Each row is a point on a landscape with many valleys, with its height.
From any point a ball takes the steepest step (drop divided by distance) to one of its 3 nearest points. It stops when none of these is lower. Distance is the straight distance between rows; heights are no part of it.
gubal height 4.22: [  2  12  -7 -12   4  -7   2 -12   0  -1  -3 -11   7   3  -3  -2   2   1
   9  -5]
Nilid height 3.31: [ -8  -8   6   3   4   8  -1  20   7   2   2   1  -7   8   6 -10  -3  -6
  -3  -1]
rusu height 4.53: [ -6  -7  -3  -8   6  -4  15   9 -10 -14 -18  -5 -13  13  -4   3  10   9
   4 -13]
rakol height 0.86: [13 -9 10 -1  1  1  0  2  5 24 -4 23 -4  2  0 21 13 12  1 10]
Panez height 0.84: [ -6   9  -9  14 -11  -3  17   1  -2 -23   1  -6  -3   9  -5  -9   1  -1
   1   2]
giz height 2.70: [ -7  -2   0  -2  11  -4   5 -12 -13  20  -6  11 -18   1  -4  11   3  11
   2  -2]
Veb height 4.25: [-11  -8   1  -2  -2   1   1  -5  -8  -7  -6  -4  -9   0  11   1  -3   6
   2 -13]
vano height 2.80: [ -9  10  -9  18 -15 -11  17   1 -15 -32  -2  -6   1  10  -8  -1  -2   4
   1   3]
Mir height 2.49: [ 23   2   7  -6  -4  -3  -9  -9   5  17   0   3  19 -13   0  13  -1   8
   5   6]
Peba height 4.09: [ -5  13 -11  13  -5  -5   8  -3  -9 -12  -2 -10  -7   8   1  -2  -9  -4
  -2   0]
pudo height 0.93: [10 -7 10 -4  7 -1 -4  6 12 19 -4 15  1 17  1 12 11  4 -7  2]
vili height 0.76: [  7  10   2   3 -20   5 -12   0  11  -5  19  10  17  -4   0  14   7  -4
  -9  11]
zuke height 4.21: [-11 -10   0 -10   2   2   4  -7 -10 -11  -8  -7  -9  -3   4   5  -2   7
   3 -19]
sarak height 1.42: [ 11   2   4 -19  16  -3  -5   0   8   8  -5 -10  14   2  -4 -10   0  -2
   6  -4]
dul height 3.04: [  9   3   3  19  -7   4  -4  11   3  18  15   7   5 -17   4  -1 -10  -9
  -3  15]
gafa height 1.45: [ 19 -12  18 -13  15   6 -10  -7   8   4  -7  19   1  -4 -14   7  20   5
   1  10]
sis height 4.70: [ -1   1   0  -5  -1   0  -7 -10  -5  11   6   0  12  -9   6   3  -7   2
   7  -4]
teme height 0.68: [ -9   6 -17  16 -18  -6   5  -9  -9 -31   4  -6  -3   3   4   4   0   1
  -8  -4]
tovur height 1.36: [ -6   7  -9  22  -8  -7  18   6  -9 -17  -5 -13  -6  -4   2 -12 -12  -2
   1   5]
met height 3.72: [  3  14  -8 -12   9  -9   9  -9   5  -7  -7 -13   7   7  -8  -2   3   3
  11  -7]
nufun height 2.72: [ -9  -1   0   4  -3   3  -4   3  -3   4   4  -5   2  -5  10  -3 -17   2
  -2  -8]
Pivo height 3.12: [ 15   3   7  20 -10   9  -8  17   9  17  11   7  13 -17   5   6  -9  -9
   3  22]
dobod height 2.48: [ -2   8  -6  14  -8   1  -4  -2  -7  10  13   5   0 -14   6  -3 -18  -8
  -2   8]
Mida height 1.90: [ -5  14  -4  -4   4  -3   7  -1   2  -1  -4 -12   0   5   0  -7  -7  -4
   4  -7]
Zapuf height 0.75: [ -8 -14   1  -9   9   2   3 -13 -22 -21 -11  -7 -12 -16  -3   2   3  15
   5 -15]
nev height 3.80: [  0  -7   7 -22  17   3  -2  -4  -5 -11 -11 -10  -5 -11  -8  -5   6   1
  10  -9]
Reter height 4.71: [ -5  -3  -5  -3   0  -2   3 -20 -21 -11  -8  -9  -7 -10   8   3 -10  11
   6 -16]
sira height 1.16: [  4 -12  13  -2  -6   5 -15   8   5  15   1  13   4  -1  14   8  -4   0
  -1   2]
Vigig height 2.03: [11 13  2 -1 -3 -2 -9 -3  2 14  5  2 12 -3  2 11 -5 -2  2  8]
Buk height 2.99: [  2  -3   8   4   6   7  -7  24  14  12  -3  -4   7   5  -1 -14 -10 -13
  -4   8]
vemet height 4.89: [ 10  -4   7 -18   8   2 -13 -15  -5   8   0   0  11 -14  -5   2   1   7
  11   2]
sateg height 1.00: [ -9  12 -16  14 -15  -4   5 -21 -11 -14   9   0  -9  -3   7   4  -6   0
 -13   1]
Guga height 4.28: [  1  -1   6 -21  16  -3   2  -5  -2  -8 -12 -14   5  -9  -7  -6   3   3
  12  -9]
luz height 1.02: [  9 -12  15 -18  11  -2 -12  13  17  14 -11   5  14   9  -4  -4   9   0
  -5  -3]
Sape height 2.25: [ 12  11   5  -1  -2   0 -15   9  10  18   2   3  20   2   4  -2  -7  -2
   3  12]
tafak height 2.97: [  2   6   5   5   1   4 -12  17   9  17   5  -4  11   0   4  -9 -10 -14
  -2   7]
vivap height 1.93: [ -4 -10  -1 -14  10   2   0 -17 -14 -10  -4  -6  -7 -16  -1  -3  -3  12
  10 -12]
zetu height 2.77: [ -2  -5   2 -15  16  -1   7  -8 -13 -16 -14 -12  -4 -10  -1  -6   2  12
  13 -15]
Kodu height 4.99: [-13 -14   1  -3   5  -2   4  -9 -16 -15 -11   0 -16  -4  -2  12  10  10
   1 -13]
Mag height 2.09: [  3 -12  10 -14  14   4  -7   0  -1   6  -1   2   2  -1  -3  -1   8   8
   3  -6]
mapug height 2.35: [ 16 -11  14 -16   1   4 -15  -7   3   6   1   9  13 -16  -1  11   7  13
  10   3]
sil height 1.49: [ -2 -12   6  -2   0   3  -9   5  -2   9   4   2  -1  -2   9   0  -7   2
   0  -5]
gafum height 1.17: [  8  12  -1 -13   9  -4  -3   1  16  17  -4  -6  15  11  -5  -1   0  -8
   2   5]
lib height 3.23: [-10  -6  -1  -3  -1  -1   4   9  -8 -10 -11  -8  -3   3   6  -5  -9   6
   4 -14]
Minif height 1.19: [ -4   0  -4  14   3   7   4  15   2   6   3  -7  -2  -5   6 -20 -11 -13
   1   1]
fadag height 2.51: [  2   8   0   8 -10   4  -5   8  20  -3  15  -1  10   7  -8  -4  13 -15
 -12  12]
Rofu height 1.30: [  3  13   1  -3  -7   4  -3   1  20   2   8   1  13  17  -8  -1  11 -11
  -5   5]
geku height 3.71: [-10   4  -7   9 -18   4   0   0   6 -22  14  -7   2  -3   0 -11   6  -8
 -11   0]
nasi height 4.85: [ -5   6  -5  -5   3  -4   3  -8  -1  -1  -2 -10   3   0   1   1  -5   3
   7  -7]
Lopu height 2.52: [ 16 -10  13 -16  14  -1  -5  -8  -4  12  -1  19  -6  -6 -12  14  18   5
   2   7]
duko height 1.26: [ -1 -11   7   2  -6   6  -7  12   0  10   6  15  -7  -1   9   6  -6  -3
  -5   0]
Rov height 1.15: [ 4 17 -4 -7  3 -8 -1  1 13  4  3 -8 11 18 -8 -4  4 -9 -2  3]
rufi height 3.00: [ 10  10  -2  15   3   1  -1  17  16  18   9  -5  10   0  -5 -12   1 -18
  -2  18]
Lole height 3.70: [ -4   1  -5  -7   6 -10  14  -3 -15 -20 -15 -15   3  -4  -1  -2  -5  14
  15 -14]
seg height 1.24: [ -1  -8   7 -10   5   0  -6   8   8   8  -3   1   4   1   5  -1  -3  -2
   1  -7]
Bago height 4.05: [ -4 -15  10 -12   3   4  -8  -5  -2   0  -1   3  -4  -2   0   1   8   8
   1  -8]
Rofan height 1.10: [ 3 -6  7 -6  5  2 -4 14 11  8 -4  2  4 15  6 -4  4 -4 -4 -8]
Lem height 1.58: [ -5  14  -9   9  -4  -2   7   3   2  -2   3 -11  -4   6   4  -6  -7  -6
   1   1]
Rabit height 3.25: [ 17  -2  10   9  -4   2 -13  22  14  18   5   7  15  -9   9   4  -9  -6
   1  16]
Zodi height 1.48: [ 0 12 -3 -6 -7 -1 -4 -7 11 -7  9 -1 15 13 -4  1  8 -8 -5  1]
tole height 0.85: [  9  -9  10 -10  11  -2  -2  -3   2  17  -4  15  -7   4  -8  12  13   8
   0   5]
Luk height 2.31: [ 12  -3  14 -23  25   1 -11  -5   7   0 -11  -6  11  -5 -16 -14   5  -3
   6   1]
nopeg height 2.58: [ -6   7  -5  11 -13   5  -4   2  12  -9  17  -3   3   1  -2  -5   9 -11
 -11   2]
totu height 2.47: [ -4  -9   4 -12  10   2   9  14   8   3 -11   3  -9  13  -2   1   9   1
  -4 -10]
Lig height 1.38: [  3  -7   9   9 -11   8 -13  15   0  14   7  13   4  -4   9   4 -13  -3
  -4   9]
pafi height 1.89: [ -2  -6   7  -8  10   0   1 -11  -9  16  -2  16 -13   5  -3  14   9   8
  -2   0]
Voze height 4.86: [ -2 -12  10 -15  14   5  -5 -16 -11  -4   3  15 -12 -14 -10   5  12  10
   2  -2]
Rog height 2.84: [ -2 -11   6  -6  -4   7  -8  -2  -5   6   5  11  -4  -4   8   7  -1   5
  -1  -9]
fonop height 4.50: [ -8   2  -6  -1   0  -2   3 -13 -18 -10  -7 -11  -2  -9   8   3 -12   8
   4 -13]
pif height 0.95: [ 2 18 -8  0  2 -6  6 -3  8 -1  2 -9  6 13 -3 -5 -2 -9  2  1]
Tubo height 1.18: [  8   3   2  -7   6   1  -8   8  12  14  -1  -6  12  10   5  -8  -9 -10
   2   2]
vir height 2.04: [ -5 -10   2  -3   0   3  -2  -7  -4  10   4  14 -14   8   1  12   4   4
  -6  -3]
lefo height 3.49: [ -2  -8   7 -16  13   4  -9 -16 -12  -5   1  -3  -2 -17  -1   3   2   9
  11  -7]
lunid height 0.80: [21 -8 12 -8 11 -6  1 -8  3 22 -9 21 -3 -1 -9 20 12 11  5 17]
Vuneg height 1.92: [ -7  -3  -8  22 -23  -6  15   8  -3 -32   4  -7  -1  -9  -4 -13  10   0
  -3   5]
dige height 4.49: [ -8  15  -9  12 -11   1  -1 -12  -9   0  13   6  -1  -7   7   3 -11  -1
  -5   5]
loron height 6.60: [ -9  15 -10   7 -14  -1  -3  -8   1  -7  12  -3   4   0   0   3   0  -6
  -7   3]
Popo height 4.57: [ 10   9  -2 -10   1   0  -7 -19   0   6   7   0  15  -2  -4   5   3   4
   6   4]
vak height 5.31: [ -4  14 -13  -2   2  -7   5 -12  -6 -14  -3 -10   3   7  -1   2  -2   7
   6  -9]
Nezi height 1.51: [ -4  -9   7  -9   4   3  -5  10   1  -3  -1  -1  -3   6   6  -1   1   3
  -5 -10]
pebur height 1.23: [ 4 14 -4  0 -3 -4 -2 -2 14  7  7 -3  9  9 -3  1  6 -9 -7  7]
vofur height 2.23: [18  8  4  1 -6  2 -8  3 12 22  4  5 18 -3  2 14 -7 -3  4 16]
sipo height 2.95: [  8  11   3  17  -2   3  -9  11  10  17   7  -2   9  -2  -3  -5  -6 -13
  -3  19]
varut height 1.20: [ 11 -11   9 -18  25  -3  -2   3  12  11 -14   9  -3  10 -14   3  18   2
  -5   0]
kom height 1.79: [ -4   0 -13  34 -11   0  15   1 -14 -10   2  -9 -13 -16   2 -13 -10  -4
  -3   7]
dovi height 3.69: [-11   3 -13  12 -16  -3   7  -3   1 -33   3  -8  -2   1   0  -6   3  -3
  -5  -3]
Reg height 2.81: [ -3  -5   3 -12   8  -2   0   7   3  -4 -11 -10   2   1   2  -4  -4   5
   5 -15]
zedur height 1.27: [ 1  9 -6 -3  3 -2 -5  0  7 11  6 -4  8  3  3 -4 -9 -6  2  1]
risor height 5.56: [ -6   5  -4  -5  -4   2   0 -13  -9   0   1  -4  -6  -9   8   0 -12   5
   4  -9]
mori height 1.09: [  0   7  -5  15   3   2   5  19  10  10   3  -7  -1  -2   0 -22  -5 -14
   2  10]
zibug height 2.63: [ -9  -2  -9  15 -25 -11  14   7  -9 -41   0  -4   4   2  -3 -11   3   5
  -5  -2]
furug height 2.74: [ -8   0  -4  13 -18   1   4   8   4 -36   6  -7   1  -5  -2 -17   5   0
  -6  -5]
bug height 7.28: [  0  14  -9  -1  -3   1   2 -18  -3  -4   4  -7   6   2   0   6  -1   0
   1  -7]
Zafi height 1.83: [ -7  -8   2  -8   7  -3   9  -4  -5   7  -5   7 -17  10  -1  10   6   7
  -2  -8]
rugib height 1.77: [-11  -5   0   6  -3   0   4  13  -7 -10  -8  -6 -12   0   9  -8 -14  -1
   0  -9]
gilu height 1.07: [  1 -12  13  -9  -2   5  -9  12  12  13  -1  10   1   9   6   3   5  -2
  -4   6]
Rop height 1.01: [  7  -7   9 -11  20   0   0  -3   3  16  -8  13  -4   7 -12   8  17   5
  -6   6]
kef height 2.08: [ -8 -12  -3  19  -8  -1  16  19 -14 -19 -14  -7 -13  -6   6 -14 -12   4
  -1  -5]
Misap height 1.46: [ -3  -7  -3   6  -3  -3  10  20  -7 -16 -10  -9  -7   1   7 -10 -16   0
   3  -9]
Minel height 1.06: [-10   9 -12   3  -3 -11  14 -13 -18 -18 -10 -15   1   1   0   5 -10   9
  11  -9]
komuf height 2.24: [ -9 -14   0   6  -8   8  -7   1  -7   2   4  11 -10  -8  15   2  -8   2
  -7  -5]
toguz height 3.05: [  9   9   1  -9  10  -5  -4 -14   5   5   0  -7  11   2  -4  -5   2   0
   8  -4]
Pugan height 2.98: [ 11  14   2   7  -6   5 -10   8  13  11  10   2  17   5  -2   6   2 -12
  -7  23]
Dob height 1.81: [ 13   3   8 -20  20  -5 -10 -10   2   8  -7  -8  17  -6  -8  -5   5  -2
   7   1]
morod height 1.91: [ -1   1  -4  22 -10   0  -4   2  -6  11  17   3  -2 -19   6  -7 -13  -9
  -3  14]
Bega height 1.14: [ -1  14  -8  14  -5  -2   4   1  11  -8   4  -3  -1  12  -7  -9  -1 -13
  -4   7]
komo height 1.69: [ -4   3 -12  25 -20 -11  20   6  -8 -30   0  -8  -6  -8  -5  -8   3   1
  -5   7]
Rike height 1.96: [  2   8  -2  -1 -13   1 -12  -5   8  -1  13   6  10   3  -4   6  10  -6
  -7   4]
rud height 2.28: [ -4   8   3   2 -15   7  -7   2  17 -13  16  -3  10   3  -3  -5   6 -12
  -9   2]
ralar height 1.33: [ -2   9 -15  26  -4   1  17   9  -1  -1   1 -11  -7  -4 -10 -19   0  -7
   0  10]
tivip height 1.35: [  4  -9   8 -23  20  -3  -5   4   7   2  -9  -2   1   5  -1  -7   7   1
   6 -10]
beb height 0.89: [  7  -9  10 -21  19   0 -10  -6   4   3  -7  -1  11  -9 -10  -7   6   3
   7  -4]
rokud height 2.34: [  2  14  -5 -18   9  -5   5 -12   7  -1  -4  -9  10   9 -11  -4   7   1
   8  -3]
keso height 1.86: [  8   2   9 -11   3   0 -11  -9   2  15   1   1  18  -5   1   7   0   1
   8   1]
gevu height 4.35: [ -5   0  -4   2  -6   2  -9  -8 -10   7   6   2   0 -11  13   3 -17   2
   0  -4]
dar height 1.04: [  3  14   1   7   1  -2   2   6  14   6   6  -4   3   6  -5 -12  -5 -15
  -1  13]
Zore height 3.61: [ -8  11 -15   8  -7  -7   8 -18 -16 -15  -1  -8  -6   1   6   6 -10   5
   2  -7]
ranar height 1.59: [  4   2   2   0 -10   3 -12   3   1  13   4   7  15  -7   8   8 -14   1
   3   4]
Guzi height 2.61: [ 18   8   1 -10   2  -4 -12 -11   7  12   6  -1  20  -1  -9   9   7   5
   4  12]
sali height 2.43: [ 15   7   1 -12   8  -3 -10 -10   7  16   2  -1  19  -3  -6   7   4   2
   7  10]
remiz height 1.08: [  9 -10  15 -13   5   4 -12   6   6  14  -3   3  12   2   6   5   3   2
  -1   0]
fasog height 1.13: [ -8  -3   4   6  -8   8  -5   8  -4   3   4   6  -5  -8  11  -3 -13  -5
  -3  -3]
Magu height 0.99: [  4 -11  12 -17  18   1   1   3   7   3 -10   3  -5   9  -7  -1  17  -1
  -2  -5]
mami height 5.58: [  5  -9  10 -15   2   2 -13 -10  -8   7   2   4   3 -15   0   5   1   7
   8  -6]
tomi height 0.91: [ -6  -2   0   6  -1   2   4  20   2  -9  -8  -7  -7   6  10 -13 -11  -3
   5  -5]
Vad height 0.97: [ 10 -12  11 -12   0   3  -9   8   5  18   0  12   3   3  -1  12  12   7
  -1   4]
Gepo height 4.91: [ -2 -14   6 -14  14   4  -2 -13  -6   1  -5  11 -12  -1  -9   5  17  10
   5  -2]
Nitu height 1.21: [ -1   9 -16  20  -7  -1  12   8   3 -11   1 -11  -3   3  -4 -13   0  -6
   0   9]
Kote height 4.33: [ -2   0  -2  -8   8  -4  11   3  -7 -12 -15 -15   0   2   3  -5  -5   5
  14 -15]
Pidiv height 1.80: [  3  -6   3 -14   7  -1  -6   2   3   6  -4  -7   3   2   6  -1  -4   2
   6  -7]
Pama height 1.32: [  1   6   5   1 -14   4 -13   1  15  -2  16   3  17   0  -2   3   9  -5
 -11   7]
rapon height 1.76: [-2 15 -7  3 -5 -2 -4 -7  6  2 11 -3  7 12 -5  4  1 -6 -2  3]
sen height 3.01: [ -3  17  -6   2   0 -10  13  -1   0 -15  -7  -9   5  10  -3  -3  -7   2
   7  -7]
vit height 1.29: [  9  17  -1   1  -1  -5  -2  11  18  10   6  -3  11  14  -9   1   3 -13
  -4  11]
pobig height 2.57: [ -5   8 -10  18 -12   2   6  -5  -1 -14   8  -2  -7  -2  -1  -4   3 -10
  -7   8]
Dufo height 1.12: [ 17 -12  14  -7  -8   8 -10  11  11  13   0  16  12  -2   8  16   2   6
  -1   7]
mebo height 6.29: [ -8  10  -9   5 -15   4  -5 -15   1 -16  14  -1   2   1   0   6   0  -3
 -11   1]
tol height 4.10: [ -7 -10   2  -7   5  -9  14   8 -25 -27 -19 -10   0   4  -4   2  -4   9
  11 -16]
Foti height 1.44: [ -4   8 -12  30 -14  -5  17   7  -1 -17   6 -10 -10  -3  -8 -11   4 -11
  -1   8]
zum height 1.50: [  9 -11  13 -22  14   2 -12  -1   8   9  -6  -1  10  -1  -5  -3  11   3
   2  -5]
sov height 0.94: [ -3  13  -8  15  -4   2   6   8   3   1   4  -8  -3   2  -3 -15 -10 -13
  -1   8]
riku height 3.60: [ 19  -5  15 -19  15   3 -14  -5   7  11  -6   2  16  -7  -7   0   5   2
   7   7]
kav height 0.88: [20 -6 11 -2  6 -4 -4  9 11 27 -6 22  2  7 -2 19 10  7 -1 14]
sumif height 3.98: [-10 -11  -1  -5   0   3   4  -2  -5  -3  -3   8 -13   7   8   4  -1   6
  -6 -12]
vuz height 4.74: [-11 -14  -5  -2   4  -1  15   4 -16 -15 -15  -3 -17   7   1  13   6  12
   0 -16]
gito height 1.22: [ -5   6  -5  12  -9   2  -1  -5  -5   4   3  -3  -4 -10   9  -4 -20  -6
  -1  -1]
guno height 2.22: [13 11  2 -3 -6  0 -8 -5 14 12  5  2 19  5 -3  8  4 -2 -2 12]
Lep height 0.96: [ 11  -9   9 -11  12   0  -6  15  17  18  -8  10  -1  17  -3   1  15  -3
 -10   3]
nozor height 3.91: [-11  -5  -8  10   6  -4  17   5 -15  -8 -16   6 -25  14   3  11  -3   9
  -2  -6]
Bemub height 4.67: [ -9 -15   2 -13   8   4   3 -15 -13  -4  -3   8 -15  -5  -1   8  11  11
   0  -9]
funim height 2.92: [  1  12   0  13  -3   2  -7   1   2  14   8  -3   7  -4   3   0 -12  -9
  -3   9]
Besa height 3.03: [ -7   8 -12  18  -8   0   3  -6 -12  -3   4  -7  -9 -12   8  -9 -16  -2
  -7   2]
zik height 0.92: [ 21  -7  14 -12  18  -3  -1   0   8  16 -10  18  -1   3 -16  11  18   9
  -3  18]
vum height 0.98: [  7 -15  14 -17  13   1  -8   2   8  13  -9  14   1   6  -5   8  15   6
  -3   4]
Tenul height 1.05: [  6  -9   8 -20   9   0  -6   9  12   9 -10   3   2  13   0   0   7  -1
  -4  -8]
falo height 3.27: [  5  -7   7 -11  11   0   1 -15  -9  12  -3  19  -9  -2 -12  12  11  12
   5   4]
Rep height 0.70: [13 -5  8 -7 14 -5  3 -2 -6 29 -6 20 -7 -3 -5 14  1 13  9  7]
mino height 4.26: [-13 -10  -6   4  -3   1   6   3 -15 -19 -14  -8  -9   0  13   2  -7  11
   0 -17]
fetu height 2.55: [-13 -14  -5  18 -10   7   7  13 -17 -14  -4   2 -19  -7  11  -6 -13   1
  -6  -1]
tek height 4.24: [ -8 -10  -2  -8   7  -4   9   6  -1 -11 -11  -8  -9   7   2   1   4   8
   1 -16]
Sud height 5.70: [ -8  11 -12  14 -19   2   1 -14  -3 -11  17   3  -2  -1   2   3  -1  -8
 -12   3]
roze height 3.09: [ -5  12 -10  -1  -9  -5   5  -2  10 -21   3  -5   2  12  -4  -4   4  -6
   0  -1]
tuvi height 4.58: [  3 -14   9 -16  14   2  -2  -5  -3  -1  -4  10  -9  -3 -11   4  17   5
  -1   0]
vaku height 0.90: [ -5   8  -8   6  -2 -10  16   8 -10 -15 -12 -12   1   5   3  -6 -14   2
   8  -4]
tido height 3.24: [ -9 -13  -2  10   0   6   4  16  -1   0   1   4 -16   4   6  -4  -6  -5
  -6  -2]
fovap height 1.47: [ -5  -5   0   7  -4   8  -7  10   1   5   3  -1  -1  -2   8  -8 -13  -6
  -4  -2]
pumaf height 0.82: [ -6   7   1   6 -19   7 -12  -6   8 -14  20   0  10   0   0   3   6  -7
 -11   0]
fuz height 1.34: [ -2  -6   4  -9  14  -3   5  -6  -3  18  -9  11 -14   9 -10   9   9   7
  -3   0]
bupig height 2.50: [  2   4   0 -12   9  -4   1   3   3   5  -9 -10   5   7   2  -8  -5  -3
   6  -7]
Gubut height 0.62: [ -3 -11   5 -17  17   1   1  -1  -1 -10 -12   0 -11   6  -8  -1  15   5
   3 -13]
Rozer height 2.53: [ -4   6  -9  21 -11   4   0  -4 -11   2  15   3  -8 -21  13  -8 -18  -9
  -7   6]
noriz height 1.53: [ -4   3   0   0  17  -5  13   3  -6  14 -12   4 -19  14  -4   8  -2   6
   0  -4]
Tugop height 1.41: [ 12  15  -2   8 -11   2  -8  -5  10   7  16   6  13  -1  -1  17   5  -6
  -1  11]
vik height 4.18: [ -6  12 -11   1  -2 -10  13  -7  -2 -21  -5 -12   4  13  -6  -1   0   5
   6  -6]
leg height 2.96: [  7  11  -2  14  -9   6  -6   4   3  13  14   8   9  -5   4   7 -11 -11
  -4  17]
zom height 0.65: [  1 -12   5 -19  19   0  -2  -7   1  -8  -7  -2  -8  -2  -3   2  14   8
   4 -10]
femil height 1.28: [ 19 -14  14 -15  -2   1 -12   1   6  10  -2  14   9  -8  -2  16  10  10
   3   3]
ber height 1.54: [ -4  -1 -16  29 -15 -12  27   8  -4 -16   3 -11  -4  -6  -9 -14  11  -1
  -1  10]
gaf height 1.39: [ 6  4  4 -9  7 -2 -9 -3  7 15 -2 -4 15  1  1 -4 -4  1  4  0]
vedot height 2.87: [ -1  10  -3  14  -6   4  -6   0   2  13  14   2   3  -7   3  -4 -13 -14
   0   8]
Vodin height 1.03: [ 11 -12  12 -10  -1   6 -11  12  10  16  -4   9  10   7   7   6   4  -1
  -4   3]
viza height 3.02: [-14 -15  -1  15 -11   9   3   5  -7   0   7  12 -21  -2  15   3  -4  -4
  -9  -2]
badet height 3.21: [-13  -9  -1  11  -3   6   4   5  -8 -10  -5   5 -21   3  10   2  -6   2
  -9  -4]
binod height 6.31: [-11  -6  -4   5 -12   3   0 -12 -16  -6  -3  -4 -10  -8  17   0 -20   7
  -3 -13]
Bomut height 3.06: [ -2   0   3  -5  15   0   5  -5  -8  24  -9  13 -13   2  -2   7  -4   8
   2   1]
depa height 0.73: [ -4  -4  -9  32 -11 -12  27  16 -17 -10  -6 -11  -6 -11  -6 -16  -7   2
   6  10]
topa height 5.74: [ -7  11  -9   1 -10  -4   6  -8  -1 -16   5  -9   0   8  -3   2   5   2
  -3  -8]
ronif height 1.43: [-3 -5  1 -8 13 -1  5  3  0 14 -7 11 -9 12 -5 11  9  5 -3 -1]
Kemon height 2.91: [-11 -12   5 -10   5   1  -3   1  -3  -4  -8   1 -11   4   8   2   0   3
   3 -17]
bazok height 2.62: [ -7 -10   0   5  -2   4   3  -1  -4  11   7  21 -23  10   6  10  -3   1
  -9   1]
lifa height 1.11: [ -1  11  -8  17  -3   7   2   4   7   8  15  -3  -2  -2  -7 -10  -1 -10
  -4  14]
lunet height 1.40: [  2 -11   7  -2  -4   3  -7   1   0  13   4  18  -6   2   3  15   2   4
  -3   0]
luvon height 2.18: [-12  -5  -7  19  -6   3   6  10  -8  -5  -3  -9  -7 -11   7 -14 -14  -6
  -2   1]
vab height 1.52: [ -6  -1 -13  25  -5   2   6  -2 -10   9  11  -2  -8 -21   7  -8  -9  -6
  -1  10]
ves height 2.46: [ -1  10  -4   8 -10   3  -3   5  15  -4  13   1   3   5  -5  -5  11 -14
  -9   9]
losal height 3.95: [-12  11 -11  10 -17   1   0 -16  -3 -18  11   0  -5  -3   3   4  -1   0
 -10  -5]
sava height 1.25: [ -2   7 -10  22  -2   5  15   4  10   2  12  -9  -4  -4 -10 -21   5 -10
   0  13]
Suk height 3.67: [-13  -8  -5   2   1   0  10  13  -7  -9  -9   1 -17  13   2   4   0   1
  -3  -6]
Ril height 3.20: [  1  13  -6  -1  -1   1  -5 -11  -2   6   4  -1   3  -2   9   2 -11  -3
   2   3]
semas height 3.53: [ -7   5  -3   4 -18  -3   6   5   7 -34   8  -9   6  -1   2 -11   3  -2
  -3  -5]
Ruga height 0.63: [ -4  12  -9  21  -6   4  10   1   0  -4   8  -9  -7  -3   0  -8  -6 -10
  -2   8]
Dotik height 1.87: [ -4  12  -3  -4 -11   2   0   0  17 -14   9  -5   8  13  -1  -5  10  -9
  -4  -3]
gef height 2.86: [  0  16  -7   7 -10  -1  -7  -8   3   5  13   4  11   5   0   7  -5  -7
  -4  10]
Lapan height 1.88: [ -4  -8  -3  17  -2  -3  16  20  -7 -11  -8 -11  -9  -5   3 -18  -8  -3
   3  -2]
lumi height 1.37: [ -1  -2  -9  24   1   5   5   7  -1  11   9  -4  -2 -17   5 -17  -9 -12
  -3  11]
gepu height 6.30: [  9 -14  15 -18  16   7 -16  -9  -5  -3  -2  13  -2 -13 -11   1   9   7
   6   4]
Vefo height 3.13: [ -8  12 -14  19 -13  -4   9 -11 -13 -15   3  -4  -9  -1   4   0  -7   0
  -1   1]
Vodu height 1.31: [  7  13  -1 -12   3  -5  -2  -8  11   5   2  -5  17   9  -8  -3  11  -2
   1   1]
sino height 4.40: [ -5 -14   5 -14  12   6  -4 -18 -14 -11  -2   7 -15 -15  -2   6   9  11
   1  -9]
musa height 4.46: [-13 -10  -6   1  -5   4   4  -6 -13  -7   0   9 -16   1  14   9  -2   7
  -3 -11]
Domev height 2.32: [ -8  -8   3  -8   9  -3   9   6   0   4 -11   3 -15  13  -1   4  11   3
  -3 -13]
fogo height 2.79: [ -7   5  -8   2  -1 -14  13  -2 -17 -19 -11 -13   6   4   0   2 -12   9
  12  -9]
sedut height 3.22: [ 24 -11  16 -20   8   1 -14  -5   7   2  -3   9  13 -17  -6   6   8   7
  10   5]

For each start below, name the point where the ball stops.
bug | pif
met | pif
vab | Ruga
Vuneg | Ruga
Rabit | Vad
vofur | Vad
Voze | Zapuf
Pivo | gito
zibug | Ruga
sipo | gito
Bemub | Zapuf

Call two points neighbours if one is among the 3 nearest of the other. Go from one point of each pair to the other, from neighbour to neighbour, staying as low as possible. Name the highest point that can't be avoided.
Zapuf, Minel | Lole
vili, pif | Rike
fasog, tole | sil
Vad, beb | zum
sateg, teme | Vefo
tomi, gito | dobod
Gubut, Vad | Tenul
Minel, vaku | fogo
Panez, Ruga | Nitu
